Points on a hilly landscape, in no order, each with its height.
A climber steps from a point to the highest of its 2 nearest points, and stops where none of them is higher. Distance is the straight distance between rows; heights are no part of it.
J_697: [-18  10   1  35  31 -11  11   8  19  -4 -10  23   0  13 -11  49  52  29
   0  54  17  10 -25  15   8 -25 -25  14  31 -24   9  19 -16  15  17  22
 -42]  h=362
J_962: [-25 -37 -19  -7  -3 -45 -54  21 -21 -38 -23  -5  18  27  46   7  40 -11
  40  68  29  10  -7   3  -1  -5  -6 -21  -1  11 -12  -8   1  25  37  29
 -18]  h=327
J_242: [ 53 -17  17   7   1 -43   6 -31 -17  25  22 -20  23  -9 -40 -43 -13  14
   4 -40  -8  16 -10  30  14  57  15 -37 -27  -3 -13 -35  28 -13  41   5
  18]  h=460
J_309: [-34  20   0 -20  19  21 -22  45  34   6  16   0  24  17  22  14  38  -1
   9  27  -8 -11  -7 -29  -9 -32 -34  23  -4 -31  29 -11  -5 -15  -1  -9
 -52]  h=274
J_730: [ 26 -27 -15   6  42 -13  46  15 -30 -18 -33   0   9  68  26   7   4  19
 -29  12  42   9 -55   8  20 -24  18  16  37  -5 -72   0  32  33  30  34
  46]  h=211
J_96: [-16   5 -26 -18  16 -19   3  -3 -20 -43  -2  -7 -11  27  39 -17  28 -15
   7  38  19  -7 -10  52   4 -13 -25   6  19 -24 -28  -8  -2  28   0   9
  29]  h=323
J_451: [-39   2  14  -7  38   1 -27   2 -14 -37  11 -14 -10  14  35   1  29 -35
  -2  -1 -32  -8   6 -22  23 -44  -9   3 -22 -34  21  18  11 -44  35 -21
 -35]  h=245
J_611: [ -2  33  20  -8  16  28  52  18   8  32  -3  21 -55  -2   0   9   5 -26
 -29 -44  14 -36  -6   5  12  -2  13  20  40 -33 -33  -5 -12  19 -18   1
  24]  h=692
J_40: [-18  -7   8  15 -12 -15 -10  -1 -42  -4  -5  -9   0  27  37 -29  24 -41
   0  26   8  27 -10  64   5  13  38 -65   5   6  -8   4  19 -14  48  13
  36]  h=54
J_156: [-22 -30 -26  11  -4   1  -1  27  23  28  -7  45   8  -4 -12  46  -4  63
  -9  -3  41   5 -14 -17 -20 -38 -23  31  21  20 -14  -4 -21  16  -9   6
  -9]  h=296
J_865: [ 14 -14  -9  25   2   5 -19 -52 -32 -35  -3 -17 -32   0   9 -29  19 -22
  22  15 -19  43  18  11  15 -18  25 -20   6  10 -16  10 -24  34  26  28
  -5]  h=350
J_50: [-11 -14 -33 -36 -34   2  14   0  -7  -9  11  12 -35  -9 -55 -13 -39  29
  -7   2  -7 -45  24  35  -9  18 -14  -3   0 -29   4 -27 -30  18 -49  28
   6]  h=339
J_654: [ -3 -22 -16  -2 -11 -18  -4 -45 -21  -4  -3 -22 -15 -41  -7 -30 -30 -13
   5 -48   1   4  -6 -22   4 -18  -9 -17 -25  35 -30  -4 -19  17  14 -17
  47]  h=346
J_791: [-22  16  -7 -26   4  25  24  36  33  31  10  15  -7 -14   5  61 -26  43
 -24 -54  11 -74  33 -51 -17  17 -11  33   8  10  31   2   2 -23 -52 -37
 -12]  h=413
J_413: [  6  16  36  27 -15 -14 -54  -3  10 -10  -1  -8  -3  -5   0 -15  23 -26
  36  16 -24  40  32  27 -30  16  17 -21   3   8  23  15 -20  -9  36  12
  -2]  h=66
J_681: [-28 -39  11  20  15 -37 -15 -14 -29 -42 -40 -10   1   2  23  16  -5   2
 -10   8 -27  20  13   5  50 -21  23 -19  -3  -9  -6  47  27 -30  35  25
 -10]  h=440
J_739: [-32   0 -37   3   3  47  43  40 -13 -31   2   8  -5   1  37  22 -14  -9
 -41 -14  23 -23 -23 -40   6 -29 -11  13   7  -9   4  40   9 -22 -53  -3
  11]  h=355
J_167: [-21  16  18  37  37  18  26  26   4  12  -2  36 -13  -4   5  57  55  11
 -15  27  10   0 -27 -19   7 -48 -17  48  25 -21  -1  13   1   9  31 -26
 -56]  h=400
J_540: [  6   3 -32   5  10  39  26 -18  -9 -14  -5  -4  13   1   9  -7 -21 -18
 -36 -10   1  -7 -39 -47  41 -23   0  -6 -21   5  -5  23  24 -27 -43   3
  -4]  h=473
J_687: [  7  29 -21 -13  29  22 -14 -35  26 -10  24   1 -21  31   4  13  24   8
  10   2   5 -10  17  13  -1 -27 -26  43  23 -22   8 -19 -24  27 -21  -7
 -11]  h=361
J_855: [-30  26  19  -7  21 -26 -25 -47  -8 -21   2 -32 -16 -15 -10 -22  22 -31
  21  12 -34 -23  28  28   6   9 -13 -24 -34 -23  36   9 -19 -23  36  -7
  -9]  h=171
J_459: [-42  21  18 -21  11  33   7  50  25  10  15  10   0   7  41  21  33 -14
  -4  18  28  -6  18   4 -26 -24 -17  49  14 -16  13   1   1 -14  -2 -26
 -19]  h=313
J_187: [-19 -25 -23 -13  -5   8 -11  31  28   8   0  13  30  -7   4  18 -12  40
  -7  -3   9  -3  -2 -31  -4 -24 -29  20   1   8   2   1  -4 -14 -43   2
 -24]  h=314
J_920: [ 34  -4 -15  25 -44  45   2 -25 -12 -21  17   3 -13 -18 -23 -31 -17  -9
   5  11 -30  41   2  -1  -8  -1  30 -13   0   4   8  -1 -16   4 -45  20
 -12]  h=305
J_828: [-29  39   8   1 -39  73  87  58  -5  50  18  39 -47 -18 -11  65  11  15
 -30  -4  20 -56  20 -38 -29  19  19  30  22   4  30   4  -9   4 -40 -27
 -27]  h=492
J_462: [ 39 -37 -23   3  25 -13   4 -54 -37 -34   2   2  -3  -7  -4 -28  -6  20
 -10 -10 -17  11  -9 -17  49 -18  -2  12 -21  -7 -31  -7  19  15   7  16
 -32]  h=390
J_524: [  2 -18 -27  -7  17 -39  -4 -47 -23   2 -11 -43  26  20  10 -22  15   4
  17  -6  14  17 -22  14  26  27 -14 -31 -34  20 -18  -9   8   2  28   8
  48]  h=377
J_409: [-32 -11 -33 -10  -3 -46 -41   6 -13 -40  -5  -4  11  11  30   2  32   1
  33  46  13  -2  -3  28 -23 -19 -34  -8  -3   8  -5  -3 -16  31   0   5
  18]  h=345
J_991: [ -7 -15   9 -11 -28   2  -4  32  42  19   1 -22  54 -43 -74   5 -38  43
  33   4  11  -2  27 -33 -21  28  -5  -4  -1  16  28 -11 -12 -12 -35   4
 -26]  h=429
J_107: [-12  -8 -27  13  -3 -17 -27 -49  -7   4   4 -69  38  15   8 -18   9  -4
  30  -4  17  49   2   2   9  34 -17 -53 -34  52  11   1 -10   3  16   4
  30]  h=349
J_186: [ 57   1  -1  -4 -21  16 -11   6   0  47  -2  17  -4  15 -27 -32  -5 -35
  16   3  31  23 -29   4  -6  18  37 -25   0  16 -14 -35   2  17  23  26
  13]  h=56
J_118: [  6 -26  17   8  12 -59 -35  22 -18 -22 -56  -5   0  22  31  41  45 -15
  45  59  33  14 -10  14   5   8   8  -7  17  15 -10   8  12  42  58  46
  -8]  h=311
J_703: [  7 -12 -16  21  17  28  13 -46 -26  -2  13  -6   4  22  17 -25 -16  -8
 -37 -38  -3  30 -18  -6  41 -22  28 -28 -16  10 -11  18  30 -48   4  -3
   7]  h=636
J_140: [  6  33  58  14 -19 -19  -6  29 -14 -36 -13  35 -32 -33  13  12  28 -15
  13  59 -68  -5  17 -14 -32 -32  11  35  -9  -5  20  19   3  18   0 -12
 -48]  h=131
J_412: [-12   3  16   9 -32 -28 -17 -10 -25  -7 -14  -6   2 -21   7 -26   8 -19
  13  14 -27  19  16  48  -6  26  13 -37 -15   6   4  12  -4 -17  12  19
  17]  h=59
J_847: [  1  30  34  19  49  28  56  11   4  24 -13  22 -39  -6  -1  40  32 -25
 -31 -26  21 -26 -13   4  30 -19  18  37  33 -43 -22  28  -6  22  19  -5
   4]  h=544
J_632: [  3 -10 -21  -6   9  22  -4 -71  13  18  12 -42  -7  11   5 -20 -27  -3
   7 -58  12  28  12 -11  12  -4   1  -8   4  37 -15 -12 -15   1   3 -18
  44]  h=319
J_610: [ 19  -7  -8 -27  -7  47 -13 -28  16  45  26   0 -26  44   3 -20  -7  -9
   5 -22  25  19  27  22  -1  22  22  -1  23  11   0 -40  -5 -22   9   9
   3]  h=298
J_30: [ 12  26  17 -28 -33  23  39  27  25  48   3  31  -6 -23 -24   2 -28  29
   3   1  -1 -36  21   4 -45  17  -4  24  14  31   0 -26  -1  23 -54 -20
  -5]  h=36
J_3: [ 17 -40  20  -1   1 -33  12   1 -18  15 -17  16  25 -15  -8 -11 -25  24
 -13 -24   4  -1  -4   8  38  23   5   2 -28   8 -36  13  36 -43   0  30
  15]  h=684
J_921: [  7 -16   6   5 -30 -22 -21 -22 -18  15 -30 -18  12 -48  13 -34 -12 -44
  22  -5   5  28 -18 -38  -1  -5  11 -27 -38  57 -18   2  -4   8  34 -20
  24]  h=381
J_801: [ 18  43  19   7   1  38  27  14  33  37   8  21   5 -18 -72  22   0  12
   2  27  -7 -27  12 -11  -4  12  12   9   4 -15  32  -7 -10  14 -32   1
 -52]  h=375
J_338: [ -4  17  22  14 -15   4  11  29 -31 -33 -18  35 -46 -45  15  20  20 -28
  -4  39 -36 -17   1  -7 -11 -43   4  21  11 -13   6  27  -6  23 -14   0
 -12]  h=121
J_364: [ 24 -11 -24  18 -18  -9 -51 -30   6 -11  45 -56  36  18 -15 -20   2  10
  39  -6  12  56   3   3 -14  48 -16 -58 -18  35  29 -24   1   5   2  -1
  11]  h=329
J_209: [-45   9  30   3  30  -6 -24 -31  -5 -28  -3 -40 -10 -11  14 -12  23 -22
   6   8 -55   6  26 -32  27 -16  -9 -18 -46 -19  36  28 -14 -45  50  -2
 -56]  h=200
J_574: [ 20  36  37 -15 -26   2  56  18  14  17  -2  -3  10 -48 -37 -21 -60  34
   9 -20 -33 -27  34  -7 -50  45 -15  20   9  30   3  -6   4  21 -63 -34
   6]  h=32
J_92: [-14 -13  -1  23  37 -19  10  24   0 -43 -21   6  13  43  11  32  38  -4
   5  75  30  11 -23  22  24 -26  17  -9  33 -34  -1  29  10   4  33  55
 -33]  h=343
J_402: [ 41  -5 -27 -12  32   0  15 -19   7   0  13  31   1  41  -3  -1 -14  25
 -33 -26  16 -15 -29   1  33 -12  -7  32   7 -28 -33 -15  16   5 -16  10
   2]  h=451
J_680: [ 35  -7  33  -4   6 -17   9 -27 -15   1  47 -13  10 -28 -70 -46 -40  39
   2 -56 -23   2  31  26  15  39  18 -24  -3 -23  -3 -36  10 -12  37 -12
  -4]  h=495
J_465: [-34 -16  -3  21  12 -77 -67  11  16 -65 -16  -6  22  13  45  38  36  19
  31  37 -32   9  -9   2 -27 -28 -35 -11   7  -2  10  11  -8  21  14  -2
 -15]  h=369
J_580: [ 28  29  -1  57  24  19  14  -8  -2 -26  -5   7   4  41  18  17  34 -12
  -7  36  -4  44 -39  16   2 -39  23  -8  47   7 -13  28   5  35  -9   3
  19]  h=249
J_507: [ 16 -32 -16 -12   6 -40 -20 -12  -6  15  12  -7  12   7 -59 -19 -19  10
  14 -16  27 -12  -4  23  27  37   7 -31 -31 -15  -9 -29   1 -11  35  37
  28]  h=421
J_77: [-22  43  35 -10  19   7 -16  22  48  18 -15 -24  40   9   6   1  47 -22
  32  39 -13  -4  10  -7  -6  12 -20   6 -16  -6  41  11  -4 -33   6   4
 -51]  h=236
J_84: [-18   9  15  -3   1 -12  -9 -43 -23   8 -36 -36   1 -43  36 -30  14 -32
   9  12 -21  22  11 -15  21   3 -10 -12 -38  31   7  20  -5  -6  41 -20
  -2]  h=422
J_82: [ 24 -12  24 -36  -8  -2   8   3 -13  16  36  22 -17 -16 -63 -30 -61  43
  -2 -57 -19 -33  53  17  -8  25  21  -3   7 -15 -20 -33   6  -8  -2 -10
  -5]  h=528
J_490: [  4  -1 -27  12 -46  33  31  24  20  18  17  26  -7 -20 -45  43 -25  27
 -24  -8  -3 -19 -27 -34 -58  -9  -7   7   4   4  47   2 -21  18 -66 -30
 -17]  h=506
J_785: [-17 -55 -32  -4 -21 -53  -3  -1 -60 -18 -13  14   9  12  44 -15  -6   5
  -7  18  14   0 -37   6  12 -14   8 -30 -41  27 -47 -20  37  -2  26  -1
  46]  h=178
J_56: [ -2 -22  10  32 -24 -63 -54   8 -18 -37 -34   3  34  -2  52  16  22 -27
  22  41 -25  27 -25  -5  -8   8  24 -31  -6  32  -4  -1  36  18  20 -19
  17]  h=152
J_197: [ -1 -34  18  -1 -25 -30  -3  16 -36 -15   3  19  15 -46 -21 -14 -24  30
 -17  -3 -31   1  20  16  16  27   7 -26 -39  -4  11  23  30 -52  -1  22
 -25]  h=590
J_872: [-25  21 -18  -5  14   5   4 -12 -28 -48 -12 -28 -18  13  44 -19  36 -58
  15  49   7   1 -15  12   1 -39  -5  -2  11  -7 -12   5  -4  31  16 -12
  22]  h=291
J_760: [ -5  29  34  37   5   0   0  31  34  16  -7  18  17 -30 -58  39  27  19
  11  39 -27  -5  -6 -13 -16  -6  -7  -4   1 -16  45  20 -17   3  -1   5
 -61]  h=418
J_491: [ 23   7 -15  -6 -13  11 -17   8 -25  13   6   5 -15  41  16 -34  22 -50
  10  20  29  27 -23  45   2  18  28 -43   8   6 -15 -25   8  12  37  24
  23]  h=64
J_641: [ 23  17  30  -8 -27  -5  42  23   4  18  30   1  12 -28 -53 -20 -84  25
   1 -59 -22 -44  17 -20 -46  48   5  -4  -3  15  15 -23  30 -17 -43 -35
  20]  h=27
J_585: [-25 -20 -33 -35 -11 -21  -5 -34 -32 -15  12  -6 -31 -12 -25 -30  -5  15
   2   2  -5 -24  26  44  10   7 -20 -25 -24 -23  -8 -21 -19   6   5  16
  15]  h=363
J_181: [ 36  30  17   4 -16  48  32 -22  13  12  12   1 -16 -19 -43 -20  -6 -18
   1   6 -34  -3  27   3  14  25  24   3   4 -18  11  -7  -6   6 -42  19
 -25]  h=335
J_859: [ 49   2 -10  37  51   2  24 -13 -12 -16 -20 -10  19  64   4  20  18   2
 -13  14  18  30 -54   4  29 -22  33  -4  40   1 -34  22  16  31  18  29
  23]  h=229
J_39: [ 10   7  -3 -29 -25  18   9  14   9  28 -11  25 -12  -8   4 -18   1   2
   9  11  22  -4   3  14 -20  -2  -9  20   7  24 -19 -20  -8  19 -18   9
   9]  h=42
J_576: [ -8   6   5 -10  23  -4 -11  13  35  19 -18 -11  36 -31   2  25 -12  20
  -7 -28  -8 -14   4 -50   9  -9 -34  26 -14   8   6  25  -6 -17 -25 -19
 -18]  h=340
J_33: [ -4  51  17  21   2  14  -4  17  16  18  16  14 -20  -5 -30  27  23 -41
  -4  -2 -12 -18 -12  17 -21 -24  13  -1  11 -26  32  11 -21   6  -3 -22
  31]  h=107
J_134: [ 33 -24 -16 -24  29   1   3 -33  -6  -3  11   9   5  -3 -23 -16 -21  29
 -17 -31   5 -18  11 -22  40   0  -8  28 -17 -18 -20 -12  11 -12  -1   9
 -36]  h=414
J_893: [-31 -30 -34  -3 -24  -8 -47  -3 -15 -27   9 -17  34  -8  53 -28  13  12
  11   6 -35  29   1 -20 -25 -31 -30 -28 -31  12  13 -11   1  -8  -6 -31
 -26]  h=507
J_827: [-24  12 -35 -24  33  25  55  35  12 -25  18  14   2  31  34   9 -10 -10
 -41  15  65 -21 -29   9  10 -11 -24  30  13 -38 -30 -11  12  11  -6 -15
  15]  h=586
J_746: [ 19  11 -24  -2  44   0  61   8  14  13  -3  29  -6  53  11  22   2  20
 -41 -13  56 -20 -62  15  15  -7 -19  41  33 -31 -42 -33  14  35   6  -4
  16]  h=501
J_275: [ 15 -29 -10  20 -32 -48 -24   7 -33 -10 -25   3  27   5  48 -15  14 -21
  23  33  15  26 -41   3 -15  13  17 -30 -16  52 -38 -16  30  35  10   2
  49]  h=162
J_166: [-36  22   4 -47  -9  37   7  45  17  25  22  14  -1   6  26  25 -15  21
 -20 -31  -6 -55  47  -4 -34  19 -10  31  -2  -4  41   1  12 -48 -48 -47
  -8]  h=378
J_875: [ 22 -12 -11 -43 -12  37  -8 -36  29  36  42 -16   6  27 -19 -19 -41  29
  -2  -3  10  -9  36  11   1  48   4  10   8  21  15 -59  11 -25 -20  -9
 -27]  h=310
J_421: [ 23   7  24  13 -18 -44 -39  19 -11 -33  -8  31  10 -18  31   5  17 -12
  16  45 -45   4 -17   0 -17 -14   3   2  -9   2   8  -3  32  14   2 -18
 -28]  h=141
J_598: [-12  32  20   9 -32  47  78  26  18  55   8  33 -71 -21  -4  58 -22  20
 -25 -56  10 -73  28 -38 -33  18  18  18  33   3   8  -6 -24  19 -40 -16
  10]  h=569
J_589: [  1  19  29   9   5 -21  -3  25  33   5 -23  -9  56 -47 -49  10  -8  25
  15  26 -23 -11  16 -10   0  33 -13   0 -19   6  27  26  -1 -18 -21  17
 -33]  h=468
J_291: [ 13  -4 -26   6   1  32  16 -47  30  33   9 -25  16  53   2  -5 -38 -15
  -9 -41  40   8 -32 -23  14   0  15 -14   5  32 -19 -20  16 -20 -17   1
  40]  h=312
J_566: [-45 -19 -12 -25  37 -33 -33 -10 -30 -30  -9  -7 -16   0  13   4  12 -20
   3   3   6 -33  12  11  26 -40 -18  -4 -16 -35   1  11  -1 -23  54  -6
  -8]  h=292
J_942: [-30  40   1  -2  -1   6  -2  -8 -14 -10  -1 -25 -30 -24 -14 -13  12 -63
   3  -4 -19 -35   4  21  -1  -4  -4 -24 -16 -25  26  21 -23  -9   0 -16
  41]  h=140
J_899: [-29   5 -22 -16  30  25   7  19   5 -11  10   6   7  34  13   2   1 -28
 -19  10  42 -10 -17  15  20 -22   5   0   7 -34  -1   2   5 -27   6   0
   8]  h=478
J_552: [-22  -6  -5  -2 -32  48  23   9  53  54  17  -2  -6  -5  -6  73 -24  29
 -19 -23  12 -35   8 -50 -41  -1   9  22  24  18  46  -7 -27  -2 -59 -48
 -16]  h=454
J_468: [ -8  14  24 -35  14   4  38 -49 -27  35 -36 -34 -22 -34  26 -42   8 -26
  -7 -27  -9  -7  22   7  30  22 -18   6 -30  18 -22   1   5   1  24 -15
   9]  h=471
J_917: [-26 -15 -27 -29   7 -14 -16  -3 -43 -23   9  17 -47 -21 -22 -13 -13 -21
 -15 -17   6 -52  12  21  19 -23  -6 -23 -15 -37  -4   1 -16  -6  23  11
  15]  h=332
J_384: [ 42   0   2 -24 -19  24  26  -1   6  54 -11  14 -36  28   6 -41   4 -28
   0 -18  31  13 -24   9 -11   7  13  15  30  22 -54 -49  -1  42   2  21
  19]  h=49
J_931: [-14  -2 -50 -15 -52  20  23  34  -1   1  10  17  -5   5  -7  21 -33   0
 -31  -2  10 -34 -37 -18 -52  -9 -22   1 -12  -2  52   4  -9  -6 -75 -22
  16]  h=581
J_494: [  4   0 -30 -30  12 -11 -32 -42  -8 -16  27  -5 -12  16   1 -21   3  19
   9   0  -5  -1  21  23  -4  -3 -34   8  -9  -7   2 -30  -7   5   1 -12
  -5]  h=385
J_976: [-19  15  -1   1 -18  54  64  25  16  26  18  33 -76   8  17  39 -21  -3
 -45 -60  28 -58   1 -17  -9   0  22  20  42 -27 -12 -13 -13   9 -38   1
  23]  h=690
J_75: [-15 -38  12  42  11 -90 -69  23  25 -55 -25 -22  53 -16  15  37   2  32
  24  11 -39  32 -13 -29  -2   2 -24  -7  -3   1   3  13   2  19  24   1
  -6]  h=396
J_689: [-11 -19  14 -28   8  -7  14   7   4  47 -20  10  13 -21 -23  -4 -28  -1
  -7 -42  30 -33  12  -5  31  24   9  -3 -22   5 -18  16  14 -50  16  19
   9]  h=597
J_624: [  8  19   2  -9   2  61 -15   6  16   7  21   8 -19  42  12 -14  39 -35
  14  37  20  28  15  -6   1 -19  23  22  11 -13  11 -20 -11  -4  14  23
 -45]  h=306
J_713: [ 50 -33   7  24  -2 -23   1 -52 -35 -36   6 -13 -27 -17 -18 -38  -8  14
   4 -30 -29  40   7  12  28   2  19  -2  14  -2 -45 -11  -7  35  14  26
   4]  h=368
J_148: [ 10 -21  12 -22 -29  14  -3   4 -31   9  28  42 -39 -23 -13 -33 -39  27
 -15 -46 -21  -5  42  21 -29  -3  20   3  -5  -2 -12 -10   3 -23  -1 -12
  -2]  h=499
J_500: [-13   0  31 -19  12   8  29 -17 -21  30 -29   2 -32 -46  -7 -20 -23 -24
 -17 -56  -8 -28  31  -9  36  16   4   1 -17  11 -21  28  -5 -22  28   5
  16]  h=525
J_339: [ 39  37  64   9   9 -36   2  -3  19  22 -30  -6  18 -18  -1 -22   3  -4
  12   0 -43  20  17  45  -5  60  -2  15   8   4  -4  22  14  -6  18   7
  12]  h=280
J_807: [ -5 -20  20  38 -27 -45 -55  24  20 -38 -19 -30  56 -57   7   3 -14  17
  24   3 -38  51  -7 -55 -27   6 -19  -1  -5  21  12  12 -22  22  12 -26
  -3]  h=428
J_308: [  6  -1 -22  -2  -1  41 -20 -27  -5  -9   8  -7 -34  34   0 -18  24 -30
  25  27  21  30  18  11   7 -17  15  -5  21  -2  -4  -4 -35  31  15  43
 -12]  h=330
J_478: [ 23  25 -13  32 -14  31   8 -12  -8 -23   6   7 -12   4   6 -13  15 -36
  -5  24 -20  25 -31   3   0 -31  21  -7   9  -3   0  13  -6  18 -36   7
   7]  h=277
J_157: [ 21  14  20  16 -17 -11 -31  23 -19   5  11  41 -29  -7 -14 -13   9 -45
   2   3 -25  -4 -11  35 -24 -19  40 -19  11 -24   5   6   3   1  24  -4
  24]  h=86
J_261: [-17 -24   0  36  14  10 -24 -22 -25 -22  -7 -11   9  13  13  -8   0 -18
 -15   1 -24  41  -2 -17  39 -33  42 -41  -5  -2   5  40  14 -45  30  12
 -18]  h=504
J_879: [ 15  26   2 -19 -19  66  -4  19  26  42  32  25 -26  46  -1  -6  11 -26
  -6  31  31  15   8  25 -16   9  31  13  27  -8  20 -44 -11   2   2   5
 -15]  h=283
J_709: [ -7 -15  45  22 -12 -18 -24  23  11 -10 -14 -13  44 -51 -22  -6 -29  20
  -4 -13 -39  26  26 -16   7  33   6 -12 -25   1  23  46   9 -56   7   6
 -20]  h=524
J_621: [-48  13   9 -43 -20  39 -12  32  10   5  15   1  -6   2  27  -4  10   2
   2   0  -8 -21  53   7 -33  -6 -15  25  -7 -12  31   6  -6 -49 -26 -27
 -22]  h=348
J_779: [-11  -5 -11 -27   7  34  -9   2  27  21   9 -29  22 -29 -23   5 -32   7
  -3 -47 -16 -20  24 -75  13   0 -14   7 -24   8  25  -2  -3 -28 -27 -31
 -32]  h=376
J_311: [-28   0  -2  24  54  19  -1  36  17 -35   2  -4  18  49  12  34  28 -18
 -14  34  28  11 -26   1  16 -52  17  -6  36 -40   3  37   6 -14  33  13
  -4]  h=391
J_355: [-37  17  14   9 -24  58  63  73  -1  32   4  47 -28 -22  15  49  14  -4
 -35  -3  34 -26   3 -11 -28  -6   9  30  25  -6  15  27  -6 -16 -22 -15
  -4]  h=430
J_456: [ -2 -12 -44   4 -20 -11   5   5  21 -12  17  11   3   7 -46  24 -12  48
  -6  17   2 -18 -11  32 -21   3 -25   2  10 -20  13 -15 -29  27 -53  22
  17]  h=316
J_268: [ -8 -39   7 -23 -35  16 -19  25 -38   6   2  46 -20 -33  35 -28 -18   9
 -12 -20  -6  13  29 -10 -21 -36   9   8 -16  26 -19   9  12 -32  10 -13
 -20]  h=464
J_203: [ 47   5  27  37  -6 -44 -19   1  23   3 -14 -28  43 -19 -17   5   6   9
  36   4   7  49 -17  -2  -7  43 -11   0   1  36  -6   7  -7  31   9   9
  35]  h=259
J_469: [ -6 -46 -21 -23  20 -50  14  22 -43 -22 -26  10  10  39  56  -7   1   7
  -5  23  33  -1 -36  23  12 -19  -1   7   0   5 -66 -13  39  16  38   5
  54]  h=195
J_937: [-36 -10 -49  -9 -29   8 -13  -8  -7 -28  16 -22  20   8  27  -8  -8  13
 -17  -5 -21  14  -5   8 -22 -17 -25 -19 -21   0  32  19   2 -35 -52 -25
   8]  h=587
J_800: [ 26  29  23  13  -8   7 -42  -5  -9   8   9   1 -26  22  21 -22  37 -57
  32  10  -3  36   3  35 -27  -1  26 -18  11   9   5  -6  -7  10  37  -2
  22]  h=73
J_882: [  2  32  27  25  47  22  27   1  17  23  -9  24 -21 -15  -1  57  31   4
 -23 -18   2 -11  -3 -41  21 -32  -2  57  19 -18  -4  31 -15  17  14 -27
 -22]  h=453
J_349: [-42  17 -16  35   1  48  77  44  -7  -4  -1  27 -25  -3  22  56  -1  -5
 -45 -15  39 -25 -31 -16 -14 -28  -3  16  34 -12  -1  42  -7   7 -34 -17
  28]  h=365
J_745: [ 32  16   5  27   3 -13  23 -19  33  23 -20 -16  14   2 -18  16  18  26
  18   6   9  34 -17  21  -2  33 -26  10  26  31 -16  -3 -17  48 -28  30
  26]  h=275
J_933: [ -5 -34 -61  -6 -68  20   8  -7  -9 -20  21  -4   8  13  -6 -13 -47  15
 -24  -2  -7   9 -25  -7 -37  -8   0 -16 -20   0  38   2 -12 -17 -75  -5
   5]  h=695
J_848: [ 17 -21   3   8 -15 -36 -38  -6   1 -13  -3 -25  60 -29  22 -25  -1  17
  14  -3 -29  41  -9 -31  -6  11 -22 -10 -30  29   2  -7  25  -9   3 -27
 -19]  h=461
J_401: [  7   3 -15 -42  16  16 -23  19  45  55  16  17  11  35 -28  14 -14   0
  -5  -7  46 -33  -3  -5   5  12   9   9   5 -14  20 -40  -3 -22  12  -9
  -9]  h=352
J_114: [ 40 -38 -16  20 -31 -18 -47 -20 -22 -24  63 -32  42  12  -9 -33   4  36
  29  -2  19  66  -4 -18  -5  45  -3 -43 -29  26  13 -52  11  15  18   0
 -30]  h=315
J_464: [ -9  -1  10 -28 -19  16   1  -2  28  22  -1 -38  30 -56 -45 -18 -50  16
  29 -24   4 -14  41 -56 -17  20 -12   8 -19  38  14 -12 -14  -4 -15 -32
 -13]  h=407
J_213: [ -8  29  -5 -10  31  14  20 -26  -2 -24 -12   0 -35 -14  25   8  10  -6
 -10 -20 -13 -25  22  -5  14 -28 -31  51  15 -11 -17  19 -23  26 -27 -17
  14]  h=333
J_379: [ 28  49  53  -2  30 -22   2 -30  18   3 -31 -19 -19 -15   7 -25  11  -8
   3  -9 -56   5  36  20   3  34 -15  45   0  -9  -6  23  -9  20  19 -12
   7]  h=293
J_416: [ 40   8  -2 -36   3   9  -4  -2  42  32  39  13  17  20 -61   5 -53  35
  -3  -5   3 -39  16  -2  -2  33  11   6   8 -10  19 -51   5  -1 -21 -20
 -23]  h=326
J_630: [ 18  16  14   2  40 -17  -1 -40  -5 -17 -25 -15 -17   0  20  -9  17 -10
   6  -9 -27   0  15  19  26  -6 -13  33   8 -12 -20  20  -3  15  15   4
  10]  h=309
J_198: [ 15 -17 -40   6  28 -17  21 -29  -3   9 -15 -30  31  56   0 -13 -16  -1
  -2  -8  43   0 -55 -16  30   7  -1 -16 -22  19 -38 -14  26   0   1  19
  58]  h=344
J_534: [-32 -39  39   1  22 -52 -39   0  -4 -47 -43  -9  -4  24  50  20  24  -4
  24  27 -21  26  17   4  27 -12  21 -12   1 -14   8  28  25 -43  71  35
 -52]  h=406
J_43: [ -4  -5 -15 -22   6 -23 -45  21  31  27  18   4  31  24 -50  11 -10  17
   2  -2  25 -25  -2  29   5  26  -4 -20 -12 -28  27 -16   5 -34   9  19
   6]  h=383
J_21: [  8  14 -37  30  -1  -6  36 -25  25   1  -2  -5  -3  14 -22  27   4  33
  -2   9   8   4 -40  21   6  -3 -30   5  30  10 -19 -12 -24  58 -54  22
  42]  h=290
J_659: [ 43  12  57  35   0 -54 -33  -8  12   2 -32 -30  26  -9   6 -10   4  -2
  22   7 -24  54  11  34  -2  80   8  -8  -2  25   2  30   8   6  43  23
  24]  h=267

Call two points neighbours if one is among the 2 nearest of the other. Go from one point of each pair to the other, from neighbour to neighbour, staying as high as possible. Name the lowest point that can't be avoided.
J_409 / J_82 -> J_879
J_827 / J_611 -> J_92
J_524 / J_933 -> J_114
J_703 / J_611 -> J_739
J_524 / J_3 -> J_291

Where does a climber stop that starts at each point below?
J_309 -> J_933
J_632 -> J_3
J_157 -> J_494
J_624 -> J_827
